Each row is a point on a landscape with many valleys, with its height.
A ball rolls from a point to the lowest of its 2 nearest points, and stops where none of them is lower. Distance is the straight distance between rows; heights are no part of it.
befis: [109  88 115 137  83 119 113 141 131 151 101 102 129 102  76  91  86 109
 195 165 151 155 167]  (h 39.6)
sanib: [158 137 145 121 114 127 144  68 129 106 155 110 121 122 160 111 150 123
  70 130 100  94  78]  (h 36.4)
zan: [128 143 106 114 153 162 142 126 104 138 166 171 136 145 151 173 173 141
 136  91 129  87 124]  (h 56.2)
damez: [134 112 145 129 161 149 168 172 100 124 142 150 103 116 121 158 146 110
 103  79 121 104 103]  (h 62.3)
Vuzi: [116  93 150 133 160  71 151 163 120 157 119 135 116 110 135 124 128 140
  94 121 160 117 124]  (h 62.2)
sover: [127  94 140 145 122 102 132 132 163 155 102 106 102  96  78  93  87 122
 180 196 127 155 177]  (h 33.3)
lum: [157 107 178 131 143  83 167 128 140 134 143 124  76 101 158 118 101 121
  86 159  99 128 111]  (h 30.4)
Nafu: [168 130 123 117  19 170  98  92 151  53 106 111 162 136 123 142  99  79
 156 152 100 196 126]  (h 35.7)
Kosip: [137 114 109 121 113 123 112  82 160 117 126  95 165 153 147  98 111 168
 100 179 155  92 104]  (h 50.5)
Sado: [157 171 133 122  87 212 133 111 124  82 170 145 145 183 122 180 140 104
 128  91 120 145 127]  (h 25.9)
Bulu: [181 148 143 120 124 118 139  79 125 110 155 131  99 119 170 120 141 146
  63 100 166  83  73]  (h 28.4)
boma: [ 90 129 156 120 196 131 167 188 112 154  95 162 100  66 101 148 157 102
 133 113  69 122 125]  (h 76.9)
vop: [131 157 137 123 123 152 129  99 141  81 166 104 167 154 168 128 129 119
  79 124  33 161  92]  (h 57.6)
gume: [141  97 132 136  80 116 125  98 144 117 118 120 134 143 126 121 107 132
 104 165 142 123 124]  (h 53.9)
sopu: [111 131  98 161 116 143 112  92 163  90  93  93 197 178 131 114 123 117
 161 158  62 167 111]  (h 59.3)
vaz: [146 133 124 154  25 149 114  68 144  64 145 147 141 155 112 102  89 124
 132 137 156 178 119]  (h 40.5)
Vorat: [120 101  84 129  59 135  96 107 131 104 102 128 169 163 131 119 112 132
 177 163 122 138 124]  (h 50.1)
gebeb: [122 128 134 135 189 103 154 111 118 131 125 119 121 111 163 116 160 117
 105  83 127  92 121]  (h 33.9)
vus: [161 123 171 127 146 102 170 120 125 114 148 133  73  88 153 117 120 122
  59 114 143 102  98]  (h 14.1)
rumo: [ 90 120 141  93  96 154 119 180  82 180 127 150 113 110  95 143 143 110
 134 117 111 134 169]  (h 46.6)
gador: [111 123 120 145 157  98 113 104 134 108 165 124 126 149 145  95 131 170
 118 119 131 138 102]  (h 49.3)
rif: [129 138 120 135 100 162 114 114 124  85 154 108 152 186 141 144 126 111
 134 126  75 178 102]  (h 61.1)
Kag: [122 120 148 142  56 159 107 102 141  72 129 143 135 145  97 114  97 104
 145 138 129 202 164]  (h 38.5)
vuve: [ 61 125 136 152 194  74 138 150 132 177 111 117 123 106 120  82 120 144
 142 102 140 124 173]  (h 24.0)
pega: [128 151  81 143  57 200  96  83 135  74 121 127 198 187 162 128 115 117
 131 136  93 130 128]  (h 33.6)
nofuv: [ 87 136 106 155 126 147 103 128 131 101 126 126 166 190 143 124 133 116
 156 124  63 164 130]  (h 62.0)
vune: [115 104 171 106  99 132 136 156 116 155 106 141 103  98 118 153 132  84
 109 149  83 153 161]  (h 39.1)
moke: [114 111 148 127 119 125 124 115 162 102 125 112 143 157 134 118  89 131
 127 188  58 164 141]  (h 50.9)
zabi: [123 137 109  97 180 135 149 207  61 182 164 157 107  91 139 136 159 153
 136  60 156  70 127]  (h 63.3)
Pas: [146 112 167 144 121 141 169 165 123 129 131 135  70  95  79 136 105  91
 123 133 158 145 134]  (h 45.1)
vuga: [ 88 130  99 115 108 151 100 152 107 144 154 166 163 160 124 148 145 146
 157 109 130 134 147]  (h 59.9)
nebi: [143 145  84 121 150 124  95 149 119 150 145 114 116 132 114 131 124 195
 146 137 233  83 132]  (h 55.1)
Nek: [118 114 161 123 210  98 168 168 128 146 107 145  91  76 137 131 139 129
 107 120  88  98 108]  (h 73.3)
Ver: [111 142 120 120 145 113 123  95 124  94 184 144 164 156 171 105 137 144
  98 106  72 139  98]  (h 53.2)
domab: [ 88 125 117 121 147 113 112 135 153 159  78 134 178 159 109 141 146 131
 185 135  75 115 141]  (h 72.3)
vupu: [103 136 149 145 104 173 133 134 100 122 154 143 118 152 108 145 126  91
 112  74 129 166 169]  (h 32.3)
zev: [150 134 125 103  59 193 115 139  90 127 127 148 131 147 119 171 138  93
 140 110 135 117 149]  (h 62.5)
vizis: [ 90 124 138 142 210  61 133 108 137 142 119 111 121 116 156  79 138 141
 121  93 125 102 147]  (h 22.7)
dol: [118 126  78 147 164  86  92 129 144 137  96  80 131 148 143  98 110 178
 130 158 202  88 127]  (h 41.8)
gaf: [118  94 118 120  77 127 104 131 139 116  89 108 145 133 110 122  97  95
 199 176  95 159 148]  (h 45.6)
zuso: [106 151 110 111 146 136 129 188  59 210 169 142 115  92 103 110 151 158
 152  65 169 102 154]  (h 59.5)
sug: [132 138 114 119 168 152 163 175  77 138 176 172 113 122 145 162 158 120
 129  51 130  81 125]  (h 58.8)
pokov: [145 114 135 101  85 158  98 127 178  97  67 105 190 134 122 169 118  75
 147 181  57 199 151]  (h 23.5)
neb: [126 117 103 127 152 117 110 138 125 139 148 122 115 131 103 125 130 170
 154 138 161 112 114]  (h 52.7)
Ribo: [164 122 139 113 121 162 164 138 125 119 115 158 117 103 120 187 172 105
  97 109 117 112  84]  (h 59.6)
lile: [106 109  94 151 130 102  99 116 157 123  95 104 158 170 148  87  89 184
 118 173 146 101 122]  (h 46.5)
dere: [153 111 158 135  71 145 143 136 120 115 135 132  77 125 101 147 106  90
 132 129 128 178 129]  (h 41.1)
vak: [125 143 125  88 137 191 128 153 106 131 147 178 137 115 119 195 180 107
 136  98  99 127 132]  (h 53.8)
fevib: [113 111 132 145 108 118 115 108 158 116 135 121  96 119  98  93  93 131
 170 187 120 190 140]  (h 25.7)
vulu: [120 122 180 120 187 113 150 165 151 133  90 123 120 119 144 152 140  84
 120 134  22 158 134]  (h 62.1)
ronir: [154 125 159 116 101 165 139 146 141  90 134 132 122 136 104 173 125  92
 117 134  98 191 116]  (h 36.9)
libas: [115 118  88 142  76 135  91 103 120 128 123 139 143 140 120 115 125 143
 167 135 181 130 135]  (h 52.6)
peb: [162 144 106 114 130 154 125 113  94 150 119 133 102 112 127 146 158 135
 136 120 204  58 130]  (h 56.8)
Vadoz: [134 120 129 149 129 127 136  88 167 112 100  95 175 142 128 132 144 111
 134 158  84 130 101]  (h 56.1)
Tebi: [139 137 126 125 210  87 158 147  93 125 141 130 123  86 186 119 144 132
  75  60 167  52 120]  (h 45.2)
sudok: [135 130 128 132 156 157 150 119 142 119  85 114 156 125 112 168 166  85
 138 127  86 114 112]  (h 59.1)
Fuz: [170 130 122 104  66 171 103 125 153  75 110 117 183 145 113 179 124  88
 136 146  98 195 120]  (h 31.7)
Mog: [141 112 155 117  74 116 113 141 159 117  77 112 139 128 139 151 102  78
 132 188  59 201 155]  (h 5.8)
pulu: [138 140 131 106  79 183 138 154  71 155 132 164 105 114 109 161 145  90
 125  90 173  92 147]  (h 61.0)
Taku: [109 106 161 134 105  78 129 140 148 164  96 138 127 126 140 129 119  97
 126 171  69 175 153]  (h 27.5)
baza: [128 163  95 125  83 213 103 108 124  94 147 150 196 191 145 177 147 117
 138 111 110 155 150]  (h 29.3)
zusu: [150 153 118 162  71 138 125  75 114  86 162 124 145 188 163 103 109 133
 100  93 146 117  92]  (h 32.1)
dufak: [153 178  87 108 211 110 129 164  81 151 156 137 105  88 156 140 171 159
 114  62 224  73 126]  (h 46.4)
neraz: [148 158 104 133 186 118 131 104 122 106 181 125 121 134 157 112 138 177
 114  91 175  95 106]  (h 45.7)
rilu: [108 138  99 132 212  65 111 148 137 149 118 104 127 126 140 114 135 186
 126 117 187  94 118]  (h 36.3)
Vib: [106 148 148  90 114 187 112 184  95 139 129 150 117 116 114 173 160  84
 137 110  81 169 152]  (h 51.1)
pizuk: [123 142 135 145 192  58 113 105 151 135 126  98  69  90 142  75 113 165
 106 161 173 133 140]  (h 20.1)
Fen: [147 127 142 106  96 139 131 140  85 153 136 144  70 113 126 136 135 128
 114  99 189  84 129]  (h 58.9)
zonol: [153 117 109 171  56 136 127  64 165  67 131 108 151 157 127  76  65 148
 126 180 143 161 103]  (h 42.8)
tup: [115 135 176 132 192  81 166 118 172 142  71 112 148 123 139 130 140  92
 111 124  21 120 125]  (h 66.4)
tor: [ 94 131 142 138  76 176 107 135 126 101 135 140 151 163 113 144 119  88
 118 112 118 201 171]  (h 35.8)
fazu: [149 116 143 135  74 150 127  86 168  77 142 103 135 145 119 108  71 123
 121 193  87 181 117]  (h 46.3)
kun: [119 123 121 108 144 159 166 202  88 181 137 167 114  66  78 162 156 138
 145  99 158 109 118]  (h 81.6)
Vara: [101 127  94 126 118 150 109 167  82 200 152 129 131 107  77 113 128 154
 169 104 186 121 155]  (h 56.4)
Tato: [ 96 122 131 153 178  81 118 123 154 168 109 108 101  92 104  73 111 164
 140 162 166 142 165]  (h 9.0)
kef: [ 79 131 118 115 163  92 105 143 140 171 105 127 141 144 116 106 129 170
 163 148 101  88 149]  (h 74.4)
Dini: [134 123 151 147 124 116 127  94 132 109 154 125  71 107 113  98 104 128
 140 162 142 155 129]  (h 19.5)
sep: [133 159 130 130 122 174 141 123 101  91 173 144 153 182 157 157 147  94
 102  67 107 125 124]  (h 20.7)
ges: [129 151  88 127 200 113 134 141 119 147 163 138 137 113 138 138 162 177
 123  86 201  83 126]  (h 42.0)
vuk: [123 134 163 111 146 120 120 127 166 125 100 106 139 148 150 133 129 106
 118 174   8 163 132]  (h 56.6)
kekip: [ 91 126 131 112 188 128 152 185 120 193 111 159 121  59  87 140 158 149
 149 110 124 102 140]  (h 79.6)
Fidup: [143 129 140 134  73 118 102 108 171 110  87  93 169 153 163 119  87  86
 121 202  26 212 130]  (h 27.6)
noz: [ 93  93 129 140 122 109 128 171 131 178  85 111 141 126  78 119 113 110
 182 143 108 148 152]  (h 46.2)
Porag: [176 138  83 123 116 156 123  83 128 127 126 108 145 132 124 136 149 145
 156 133 214  69 129]  (h 55.2)
nuti: [159 136  76 135 102 146 109  59 141 112 124 104 177 155 155 115 132 170
 131 153 177  67 109]  (h 53.4)
zon: [103 146  91 115 126 134 107  93 127 132 155 173 154 146 152 132 163 171
 137 124 152  97 135]  (h 58.1)
Rur: [164 157 121 134  94 121 110 102 116 116 160 135  90 139 123 117 114 170
 108  94 238 111 122]  (h 7.0)
pob: [138 140 138 123  90 138 114  70 130 104 161 139  85 128 115  99 118 157
 132 150 188 125 127]  (h 13.5)
Ret: [171 149 119 144  70 150 130  55 137  94 154  86 145 156 150  98 115 134
  98 144 123 106  67]  (h 37.4)
dedab: [126 159 117 120 219  60 105 138 129 121 149 106  80  85 148  95 114 185
  93 119 204 121 132]  (h 28.5)
kel: [125 149  68 138  81 149 100 137  90 161 152 136 123 134 106 117 132 147
 183 106 224 108 156]  (h 54.3)
nuper: [130 128 122 153 109 141 127 117 102 108 166 138 125 178 143 127 127 117
 113  77 152 126 123]  (h 27.1)
maloz: [163 101 150 123 106 123 142 117 143 117 134 139 116 116 117 151 143 133
 104 144 148 129  89]  (h 56.5)
pevan: [134 110 167 145 176  42 158 128 152 157 109 118  95 103 171  97 107 132
 109 164  73 126 134]  (h 42.9)
Bak: [163 107 135 134 125 136 148 143 125 141 115 115  78  88  75 132 114 123
 134 142 209 115 120]  (h 48.5)
debus: [142 135 144 115 191  82 148 157  97 138 140 146  76  49 155 121 144 146
  75  80 182  90 105]  (h 54.1)
Vebe: [121  94 150 144 161 103 154 152 151 158  94 113 130 130  99 134 122 111
 146 145 106 128 129]  (h 51.8)
vel: [133 110 153 120 220  38 165 169 128 143 109 128  95  75 161 109 118 150
  86 116 130 101 113]  (h 68.0)
gama: [ 93 134 158 109 183  84 138 139 160 167  72 139 154 134 126 138 150 121
 140 124  49  99 125]  (h 69.7)
lofa: [106 100 158 123 172  66 146 187 147 190  88 127 115 108 114 119 116 140
 128 146 118 114 132]  (h 57.2)

For each start below, name the point where the ball stops.
Bak -> Mog
kel -> Rur
vak -> Mog
domab -> sep
boma -> Rur
noz -> Rur
fazu -> sep

Call two points neighbours if one is among the 2 nearest of the other. Go from one point of each pair to the other, from neighbour to neighbour, staying as low as possible. Name the highest point that can't be avoided.
Tato, Vadoz -> Ribo
vus, sep -> Ret
vizis, Tato -> vuve
Mog, sep -> Kag
